The views of a scene show one set of named points, each view turned or mirrored, shifted and resized as a whole, with a little noise and some points left out.
In the rows, 128 means zero.

Scene 1
View 1
toso: [132 137 124 131 132 117 129 143 135 122 119 136 116 133  92 124 127 112
 122 153 144 126 133]
Nas: [117 115 151 133 136 107 113 163 151 134 101 122 155 112 120 126 110 137
 113 154 143 133 137]
kamoz: [136 149 105 124 132 125 135 140 121 121 132 140  96 139  97 121 138 100
 149 135 137 119 140]
fodib: [140 150 108 128 130 121 136 141 134 118 111 139 108 151  90 111 123 114
 132 153 131 127 132]
zupu: [124 133 120 121 137 120 123 158 127 131 114 128 123 123 130 119 127 119
 156 129 131 121 145]
vure: [128 142 104 118 137 124 128 155 123 128 112 131 113 136 132 107 125 120
 172 124 120 120 147]
bape: [130 139 116 125 134 122 129 149 127 125 122 135 112 131 108 120 130 111
 144 137 136 122 141]
belu: [125 133 122 124 136 118 124 155 131 129 113 129 123 126 124 118 124 120
 149 134 133 123 143]
mot: [120 123 141 130 135 112 119 157 140 131 112 128 138 116 114 129 120 123
 123 147 145 127 138]
vogu: [126 130 128 128 135 117 123 153 135 128 117 130 125 122 113 123 125 117
 134 141 140 124 140]
mafat: [123 128 128 124 138 119 122 157 129 131 120 130 125 118 124 124 129 116
 147 131 139 122 143]
rom: [125 136 116 120 137 124 126 151 122 128 129 135 108 123 119 121 137 106
 157 124 137 117 144]
fubis: [131 140 116 126 134 121 129 145 127 125 128 135 107 130 103 124 135 106
 144 136 142 120 139]
votin: [116 113 150 132 139 108 113 166 150 134  99 121 157 111 127 123 108 138
 118 152 142 131 138]
namef: [127 135 125 128 136 121 126 145 127 126 133 136 110 122 100 131 138 103
 136 136 147 119 138]
vom: [118 116 144 128 138 109 114 166 147 134  96 120 154 115 135 118 107 139
 130 146 133 131 139]
Bod: [129 133 130 130 135 116 125 149 136 126 121 132 121 125 102 126 127 115
 127 146 144 124 136]
kema: [123 127 131 125 137 117 120 156 131 131 119 129 128 116 122 127 127 117
 141 133 141 123 143]
Mak: [123 130 128 125 136 118 121 157 131 131 117 130 125 120 123 121 126 118
 146 133 136 124 143]
View 2
toso: [158 133 117 139 110 142 149 114 131  88 120 121 142 118 139 147 131 142
 110 119 102 108 150]
namef: [164 133 124 133 118 138 144 123 129 106 139 106 145 104 132 138 128 161
 132 116 128 116 149]
Nas: [172 129 171 119 105  88 107 124 131  79 132 146 154 173 161 158 140 128
 116 134  74  90 125]
fubis: [145 129 119 127 113 143 149 119 118 100 138 108 135 105 123 142 124 156
 133 115 130 118 147]
bape: [139 126 122 124 110 138 143 118 117  92 138 114 132 113 123 148 122 150
 134 117 123 118 143]
vom: [151 122 167 111 104  94 111 121 122  76 136 142 142 171 149 160 130 126
 129 128  87  96 121]
Mak: [143 123 148 112 112 116 125 123 115  93 149 120 137 133 128 149 124 146
 143 121 118 112 131]
kamoz: [134 128 101 132 114 161 160 115 118  98 133 101 126  88 112 140 119 157
 132 109 137 125 154]
vogu: [153 127 139 122 111 121 130 121 122  93 136 123 140 132 136 149 130 144
 129 123 108 107 136]
belu: [133 118 142 110 108 121 130 120 109  87 147 121 130 133 124 151 122 145
 143 117 120 116 132]
mafat: [145 124 149 112 113 119 125 124 113  96 150 116 138 129 131 146 124 152
 145 118 125 112 133]
kema: [154 126 151 117 114 113 122 126 119  95 147 118 142 134 135 148 126 149
 142 122 118 108 132]
View 3
kamoz: [133 136 114 143 109 164 100 158 104 133  84 136 110 123 106 132 109 141
 112 103 138 111 141]
toso: [141 122 122 137 119 138 109 156  86 131  83 137 130 127 117 133 109 119
 111 110 141 139 137]
rom: [135 141 131 129 119 155 116 139 119 132 104 124 111 125 109 129 106 130
 100 109 135 105 140]
votin: [146 119 149 114 144 100 140 127  94 122 115 115 150 134 126 125 109  82
  97 123 133 152 132]
fubis: [139 129 125 135 117 149 109 152  99 132  89 133 121 125 114 132 109 126
 106 109 139 123 140]
vom: [142 124 140 120 140 109 138 129  98 121 115 112 148 135 120 122 110  89
 100 118 128 142 132]
Mak: [137 134 136 123 127 137 125 135 111 127 107 119 125 128 114 126 109 113
 100 112 133 120 139]
mot: [146 122 145 120 133 119 128 139  96 129 102 124 135 131 124 129 109 100
  99 122 139 143 137]
mafat: [139 135 139 121 127 139 124 135 114 129 107 119 119 128 114 126 108 115
  98 115 135 118 140]
Bod: [142 124 133 130 123 136 116 148  94 129  92 132 127 127 118 132 110 116
 104 114 141 136 137]
bape: [136 134 124 135 117 147 113 147 106 130  96 125 121 128 109 128 109 124
 107 106 134 118 138]
belu: [134 136 129 129 125 139 125 137 112 125 109 117 126 129 109 123 109 114
 104 109 130 116 138]
vogu: [141 128 133 127 126 133 122 141 100 127 100 126 128 129 117 129 110 113
 102 113 136 131 136]
vure: [125 145 114 136 119 152 122 133 125 121 114 109 123 129  98 117 110 124
 108  98 120  97 137]
Nas: [149 117 148 116 142 100 138 130  90 122 109 118 150 135 129 126 110  83
  98 124 134 156 132]
fodib: [130 127  99 150 112 145 105 161  86 125  82 133 134 128 105 126 112 126
 122  99 131 130 134]
kema: [142 133 143 120 129 133 125 135 111 128 107 123 123 129 117 129 108 110
  97 117 136 123 138]
zupu: [134 139 132 126 126 143 125 133 118 125 112 114 122 129 108 122 109 115
 100 110 128 111 139]
View 4
rom: [142 118 180 134  95 151  94 129 123 151 109 104 114 105 126 148 125 128
 164 137 126 109 138]
vure: [125  98 170 128  80 157 101 127 115 138  92 118  87 122 121 151 138 122
 152 130 131 122 143]
fodib: [127  87 158 136 109 125 101 122 152 129  91  70 112  88 154 134 155 155
 126 124 122 113 138]
fubis: [142 113 174 138 108 139  94 128 138 145 108  85 121  94 140 142 133 141
 153 133 122 107 136]
zupu: [130 125 158 137  89 158 100 115 120 145  99 114 101 110 135 149 119 121
 151 135 122 118 133]
vom: [112 149 111 153  93 160 108  83 123 140  91 113 100  99 175 140  94 120
 124 133 108 128 121]
toso: [135 120 151 146 117 131  97 115 151 141 103  70 125  80 164 134 131 150
 134 130 115 107 130]
namef: [149 131 173 144 112 139  91 121 141 154 114  80 133  88 145 142 122 143
 156 136 118 102 131]
mafat: [134 128 160 140  92 156  98 115 119 146 103 108 108 108 138 147 116 124
 154 135 121 115 133]
Bod: [134 130 149 147 112 139 100 111 141 144 106  82 123  85 163 139 117 141
 138 132 115 109 128]
bape: [136 113 165 139 104 145  96 121 135 145 103  89 114  98 143 143 133 137
 148 132 122 111 134]
mot: [128 151 130 154 106 151 103  94 134 147 103  98 118  88 172 139  98 129
 132 135 109 117 120]
vogu: [130 133 145 147 104 146 101 107 134 145 103  95 115  93 156 140 113 132
 139 135 115 114 127]
belu: [126 123 155 139  94 155  99 113 123 143  99 108 103 105 142 144 118 125
 145 134 121 119 130]
Mak: [131 132 152 142  95 155 101 111 124 147 104 106 110 103 145 144 111 125
 147 134 119 116 129]
votin: [111 164 100 161  96 161 109  78 125 143  95 109 103  93 187 135  83 119
 118 135 104 128 113]
kamoz: [146  98 189 132 109 131  92 137 144 143 107  75 122  95 130 143 150 149
 158 129 128 103 143]
View 5
kamoz: [123 126 105  94 127 132  95 109 145 141 135 128 123 119  93 138 116 130
 134 148 147 104 135]
belu: [121 112  93 108 148 127 115 115 133 143 106 121 122 141 114 129 118 146
 132 125 127 129 148]
fodib: [133 109  96  76 130 118  87 106 154 115 137 124 116 137 106 139 115 135
 132 131 127 109 125]
votin: [118  91  85 111 171 117 125 114 130 133  92 118  99 167 134 125 121 157
 111 102  80 155 161]
zupu: [118 116  95 109 147 128 118 118 130 148 101 121 130 141 115 125 118 149
 134 127 134 128 150]
fubis: [119 118 102 100 135 131 104 110 141 145 126 129 115 127  99 134 119 134
 128 139 136 115 143]
mot: [114 101  93 107 159 124 115 109 138 138 110 126  93 148 115 133 120 143
 110 119  93 141 157]
namef: [113 119 102 106 141 134 103 107 140 148 128 131 101 124  95 137 120 131
 117 142 126 120 149]
vure: [127 118  92 104 138 127 115 123 129 145 103 117 152 140 115 124 116 151
 150 127 153 121 140]
Bod: [118 110  99  98 148 127 104 107 144 135 124 128 100 138 105 135 118 137
 116 131 110 126 147]
bape: [119 116  97  99 140 129 104 110 139 140 122 125 118 132 104 132 118 138
 129 134 131 119 141]
Nas: [115  91  86 106 170 118 120 109 137 131 101 122  84 164 130 130 121 150
 104 105  73 153 160]
vom: [119  94  86 105 164 118 121 114 133 134  95 119 104 163 130 126 119 154
 116 107  88 149 156]
rom: [115 122 101 111 138 135 115 115 131 155 112 126 127 127 102 129 118 141
 134 138 145 121 150]
kema: [112 110  96 113 151 130 119 113 131 151 107 125 109 139 112 129 121 145
 121 126 116 136 156]
vogu: [117 108  94 103 149 127 111 109 138 139 115 127 105 141 110 131 119 142
 121 125 113 129 148]

Which points are out of place in each view (at most two, in the order of its rows)? Write - if all are in place.
view 1: vom
view 2: -
view 3: fubis
view 4: mafat
view 5: votin
